Points, in no order, along strands that fork and pass close to each other.
(in the rows, 128 means zero)
Two points are linked if the straight distance between their rows is under 87.3. Some points are linked to none.
K_995: [107 109 109 140 163  80 113 151 171 148 163  78 158  74 139 125 105 124
 101 158 169  60 207 137  99  96  98]
K_632: [115 145 133 116 154 100 119 157 141 106 173 111 138 136 138 143 107  99
 118  99 128 107 136 150 108 116 125]
K_85: [118 137 148 142 116 132 138 108  99 117  97 156 115 144  84 135 151 152
 155  83  63 178  60 135 141 173 163]
K_433: [143 130 171 176 103 153 128 100 101 172  73 159 158 157 139 145 159 175
 161 180 137 127 102  68 147 172  91]
K_702: [111 109  71  77  94 199 148 116  87 138 108 151  43 134 116  98 163 120
 154 162 144 166 115 117 137  80 157]
K_199: [144 167 146 116 181  93 103 150 153 107 174 103 152 151 158 154  95  85
 118  99  99 101 143 139 114 110  93]
K_918: [123 163 141 110 148 136 111 156 130  83 162 134 117 167 134 142 116  97
 132  63 110 141  96 160 109 118 141]
K_100: [105 112 133 128 139  94 121 118 141 139 136 114 140  99 112 127 131 146
 114 133 151  91 160 142 119 131 118]
K_775: [123 124 139 133 157  78 122 125 150 146 147  95 157  98 130 143 106 141
 105 140 134  74 170 139 130 134 112]
K_413: [149 135  96  62 149 114 148 159 146 130 193 122 156 128 177 150  95 129
  84 166 132  84 206 128 153  72  79]
K_794: [108 113 114 149 122  81 128  67 128 204 106 123 190  94 126 150 137 208
 115 164 168  89 146  94 157 169 114]
K_919: [152 147 176 110 117 177 154 127  89 103 106 179 110 165 112 141 167 130
 143 118  97 166  72 108 143 144 142]
K_694: [123 125 127 164 147 108 116 129 135 172 104  85 143  92 154 109 139 124
 145 199 207  76 184 112 106 110  97]
K_496: [130 115 144 113 113  65 129  83 130 157 135 132 183 124 117 165 124 173
 110  84  99 107  98 156 151 175 139]
K_670: [131 116  95  45 117 130 148 124 138 148 175 148 138 137 145 154 129 151
  85 181 162  91 190 122 164  87 102]
K_94: [132 118 120 108 100 182 145 138  88 127  84 160  49 145  99 123 171 134
 154 133 104 194  94 122 150 122 181]
K_107: [101 121 123 114 100 104 134  90 103 116 111 154 122 130  53 123 142 154
 154  67  73 172  76 146 148 162 169]
K_462: [ 62  80  42  66  96 145 142  93 140 134 133 152  88 112  83  82 151 105
 110 131 143 114 149 139 149 102 135]
K_528: [133 126 147 157 155  64 122 123 149 162 131  80 182  94 146 148  98 161
  90 156 145  70 176 114 140 152 101]
K_882: [114 125  94 192 122 156 112 162 136 119 119  75  68 134 105  80 130 117
 144  97 105 174 120 173 109 116 180]
K_236: [143 140 169 193 146 138 118 145 130 140  69 111 138 115 137 105 139 125
 162 160 147 117 131 101 102 150 106]
K_296: [172 146 200 182 140 153 115 144 124 107 102 142 125 138 134 121 135  96
 145 135 109 151  89  98 110 147  98]
K_304: [159 164 122 115 188  91 129 172 162 121 196 104 171 137 186 146  72  94
 107 132 109  87 192 134 132  92  72]
K_769: [ 95 108  95 135 148 111 117 152 167 131 154  81 143  83 152 109 116 107
 114 162 180  78 191 140  81  84 114]
K_803: [ 92 134 109 118 116 117 121 128 130 104 144 134  92 129  85 109 126 125
 135  68 118 145 119 156 125 139 161]
K_587: [119 120 118 120 104 167 144 139 100 112  98 159  58 143  77 113 159 136
 148 104  93 191  84 136 147 136 175]
K_894: [116 160 174 180 147  87 108 114 142 105 108 105 130 123 102 125 111 127
 146  50  84 141  78 151 105 178 151]
K_417: [117 121 139 140  98 154 144  90  84 166  74 168 141 140  93 148 179 180
 159 143 113 152 102  84 150 156 133]
K_460: [186 120 157 144 156 159 124 173 118 118 124 125 150 139 187 118 108  54
 128 183 154 115 154 111  98  91  73]
K_732: [100 106  66 161 105 152 121 138 145 110 132  93  67 115 102  74 131 116
 129 103 117 169 134 168 114 100 165]
K_139: [ 87 121 123 130 128  83 116 112 133 114 145 121 126 112  81 116 110 134
 132  65 114 124 125 164 119 152 154]
K_658: [ 94 106  52 133  89 170 130 136 141 101 139 109  63 133 114  83 137 110
 126 113 124 161 130 165 117  89 166]
K_771: [143 105 106  46  90 103 150  70 102 148 156 182 171 148 121 176 135 182
  93 124 124 132 104 134 193 147 133]
K_240: [111 130 135 167 147 125 124 159 131 100 124 105 119 110 124 111 135 110
 139 116 146 128 129 144 103 129 131]
K_355: [113 115  90 109 102 183 143 136  95 126 108 132  52 131 110 107 156 126
 154 141 134 170 107 124 132 102 170]
K_927: [153 129 134  75 127 117 149 112 116 142 135 154 164 148 159 178 117 169
  85 174 137 106 140  89 178 137 111]
K_389: [169 134 152 120 140 111 137 129 135 160 117 127 177 130 176 154 111 159
  94 198 167  95 176  68 171 135  89]
K_17: [133 117 113  71 120 123 146 102 120 159 141 158 147 135 139 167 135 165
  95 177 173  95 167 100 173 119 114]
K_749: [131  88 106 113 103  62 136  70 141 196 122 140 197  87 139 173 119 206
 109 120 129 100 107 129 182 177 127]
K_343: [160 171 138 122 196  99 108 158 163 107 185 104 170 147 177 151  70  76
 117 108  94  99 171 137 118 105  84]
K_616: [ 86 110  50  83  80 170 144 127 141  94 165 132  76 137 119  82 128  99
 114 106 128 150 145 160 111  87 158]
K_52: [108 114  77 130 114 178 131 145 123 103 133 101  87 111 145  78 127 106
 148 152 156 132 141 143  96  78 151]
K_776: [199 125 183 165 159 174 111 160 125 114 116 139 141 140 187 122  99  42
 137 160 134 145 135 106  87 101  64]
K_178: [ 68  92  66 109 114 123 133 121 162 120 159 119 108  95 112  99 128 104
 109 131 162  98 171 148 109  92 126]
K_753: [136 131 158 154  95 171 147 101  90 175  63 161 138 158 111 142 178 173
 166 164 129 143 101  76 149 155 120]
K_88: [199 161 184 106 148 140 124 127 127  93 161 163 134 195 154 177 108  84
 122 121  93 156 106  95 150 134  82]
K_926: [134  93 127 118 108  65 132  77 137 180 124 135 192 107 125 172 125 199
 123 106 109 108  91 145 173 179 125]
K_668: [ 95 119  77  73  96 157 134 142 127  88 173 154  87 143 109 103 133 113
 121  90 132 144 133 158 120  96 160]
K_131: [166 168 167 169 141 175 117 159 122  89 127 146  87 151 144 108 134  73
 149 100 100 187  71 123 110 139 141]
K_211: [132 139 107 168 124 176 119 173 121  93 129  95  78 133 134  85 129 103
 146 126 118 167 111 163 106 110 165]
K_26: [ 67  85  32  70  80 155 151 110 152 110 157 143  85 128  96  82 143  97
 109 112 136 132 149 151 127  95 148]
K_228: [151 126 140 135 163 113 121 162 144 146 135 100 164 108 159 133 115 123
 110 180 172  83 186 117 120 105  84]
K_741: [125 131 166 187 144 118 119 129 137 150  82 104 151  98 116 116 141 152
 150 154 157  94 147 109 103 163 111]
K_511: [107 142 110 100 125 128 123 166 143  95 176 118 130 139 146 125 112  91
 118 106 135 119 146 154  93  89 137]
K_360: [104 105 108 124  97 149 138 101 103 163  56 151  85 125  59 122 174 165
 152 128 116 173 106 103 147 137 167]
K_74: [139 129  94  45 135 110 148 137 144 142 181 133 145 132 160 162 102 143
  73 167 145  89 189 112 172  87  92]
K_373: [111 133 112 127 116 142 136 142 114  96 126 141  78 138  91 109 140 128
 143  85 111 168 106 157 135 133 167]
K_436: [125 126 134 165 117 167 129 140 107 149  53 117  61 118 108 106 160 137
 168 145 116 175 107 116 132 136 171]
K_662: [ 99 143 103  59 106 140 129 143 123  88 176 166  91 155 114 125 125 111
 119  79 120 143 120 161 115 109 156]
K_96: [133 119 134  72 108 112 142  79 102 138 139 161 169 147 117 173 138 172
 108 122 110 127 100 136 170 155 131]
K_143: [104 140  82 114 109 143 124 162 154  80 177  93 127 131 151  96  99  83
 110 122 146 122 161 154  76  67 151]
K_157: [163 126 134 100 141  99 136 120 128 152 125 129 175 130 172 168 106 174
  86 177 146  98 157  77 175 139  98]
K_277: [145 137 172 205 144 160 113 150 116 128  64 115 102 107 133  95 138 112
 171 146 126 152 106 110 103 154 128]
K_848: [100 112  74 131 123 137 122 143 148 113 146  80 134  92 160  83 111  95
 127 169 183  94 178 139  72  67 129]
K_703: [172 148 151 157 135 192 122 173 105  85 116 144  92 151 162 105 134  71
 148 134 119 174  81 125 110 120 128]
K_522: [200 137 222 179 137 166 106 139 131 115  99 163 138 139 151 136 113  89
 136 159 114 154 107  88 109 146  65]
K_47: [114  98 106 117 117  77 131  66 132 188 128 136 183  94 120 154 127 199
  98 149 152  92 137 115 165 169 118]
K_270: [133 132 159 125 124  70 122  86 133 137 137 125 171 136 119 161 120 148
 123  72  83 112  97 155 137 165 150]
K_14: [119 118 138 124 107 147 147 100  91 146  80 160 115 129  80 134 168 167
 157 132 120 159 102 106 145 149 150]
K_371: [196 134 195 176 147 180 109 159 118 119 102 150 125 133 176 113 116  59
 148 164 137 155 113  98  94 118  79]
K_27: [147 146 180 150 126 104 125  86 119 125 117 145 160 149 113 166 138 145
 153  69  59 150  41 136 124 182 139]
K_603: [110 109 111 155  94 153 127 111 105 177  48 126  71 114  81 113 166 153
 154 153 127 172 106 102 137 128 174]
K_574: [158 145 121 157 128 191 126 173 102  89 131 124  89 145 157  88 129  75
 144 135 119 177  97 146 104  99 159]
K_76: [123 127 159 186 153 108 115 132 138 171  89  96 156  95 137 116 135 142
 145 179 181  85 174 106 105 147  93]
K_628: [138 116 132 150 155  56 120 107 152 186 124  83 193  89 158 147  99 190
  88 160 150  64 171  94 149 156 102]
K_573: [136 102  99  35  84 129 156  70  97 146 148 192 158 158 120 182 140 187
  95 150 149 126 119 106 205 146 134]
K_550: [123 120 139  88 109 106 144  87  99 134 142 158 146 144  96 152 150 163
 121 110 112 130 110 141 151 150 141]
K_71: [145 160 159 126 148 144 115 161 131  87 148 134 123 159 144 143 120  75
 136  93 117 148 104 135 107 118 116]
K_31: [128 118 134 167 134  68 118  88 143 204  99 103 201  97 159 159 114 208
 100 171 153  82 145  76 152 176  98]
K_279: [106 113 129  96 107 115 142  92  97 123 126 161 131 131  70 131 148 161
 139  94 100 143 103 147 150 151 154]
K_844: [ 80 102  81 122 120 130 135 117 151 132 137 121 104  94 102  99 137 123
 132 136 165 110 166 142 116  95 130]
K_268: [110 154 127  65 132 127 118 135 130  94 177 148 112 165 122 138 110 110
 126  61 106 132 113 165 118 121 152]
K_276: [152 157 145  97 143 156 123 174 124  86 162 137 129 170 161 144 122  70
 127 117 120 138 115 129 113  86 117]
K_686: [100 147 149 148 140  85 106 114 142 107 123 114 129 125  90 121 105 135
 138  43  99 138  91 165 112 171 169]
K_645: [156 157 108  90 171  93 144 172 153 124 195 112 165 139 185 145  78 106
  94 154 119  85 209 126 145  85  80]
K_62: [138 144 178 143 130  78 119  79 135 136 122 129 169 141 121 168 123 148
 144  52  67 126  53 150 131 184 143]
K_921: [101 110 113 130 132 126 138 119 136 132 128 114 112  97 115 116 140 135
 141 145 168 108 156 136 116 110 127]
K_709: [130 163 178 191 145 125 115 140 133 105 103 121 108 124 110 118 125 114
 141  80  90 161  78 127 104 174 139]
K_207: [128 150 173 149 128 118 132 101 110 115 106 154 128 150  94 144 143 141
 150  68  65 162  52 131 132 177 155]
K_98: [132 118 126 131 150 107 120 134 148 163 135 100 151 105 153 130 130 140
 116 183 188  69 191 114 126 102  98]
K_563: [137 133 134 195 126 170 115 149 112 134  64 105  69 116 123  96 149 122
 167 145 122 171 101 119 125 150 159]
K_748: [176 131 143 128 167 136 124 176 134 122 136 109 156 132 176 134 108  87
 121 174 156  93 172 119 107  94  73]
K_357: [116 149 153 184 149 119 118 159 133 100 114 100 113 121 113 108 127 114
 141  98 119 147 110 146 106 147 138]
K_196: [160 159 193 177 147 145 115 150 132  92 114 138 117 137 132 123 125  85
 139 106 106 162  80 119 108 160 114]
K_835: [ 82 106  66 120 108 142 130 138 166  94 167  97 118 100 137  87 113  99
 109 136 159  98 174 149  86  70 141]

A fork is a point with three links. Follow the links from the first point to the second and name the forks in between, in order.
K_658; K_776 | K_196
K_211; K_94 | K_196, K_709
K_74; K_100 | K_835
K_196; K_702 | K_709

A fork is a point with three links, a tip a point with one. Leave the first point through the second and follow the links. Name the first fork or tip that comes.
K_694; K_76 | K_433
K_373; K_587 | K_702
K_343; K_199 | K_835
K_94; K_587 | K_709
K_211; K_882 | K_616
K_143; K_511 | K_389
K_85; K_107 | K_573

Follow the links from the first point to the second, and from the first to the third. Name the last point that the two ways share.
K_240; K_616; K_228 | K_196
K_662; K_522; K_462 | K_616
K_462; K_709; K_71 | K_616
K_995; K_670; K_47 | K_835
K_616; K_139; K_522 | K_196
K_373; K_522; K_240 | K_709
K_769; K_100; K_304 | K_835

Name the points in between on the shortest way along the links from the first point to the second, in order.
K_74; K_632 | K_413, K_645, K_304, K_343, K_199
K_550; K_47 | K_279, K_107, K_85, K_207, K_27, K_62, K_270, K_496, K_926, K_749
K_236; K_753 | K_277, K_563, K_436, K_603, K_360, K_14, K_417
K_277; K_228 | K_236, K_741, K_76, K_694, K_98
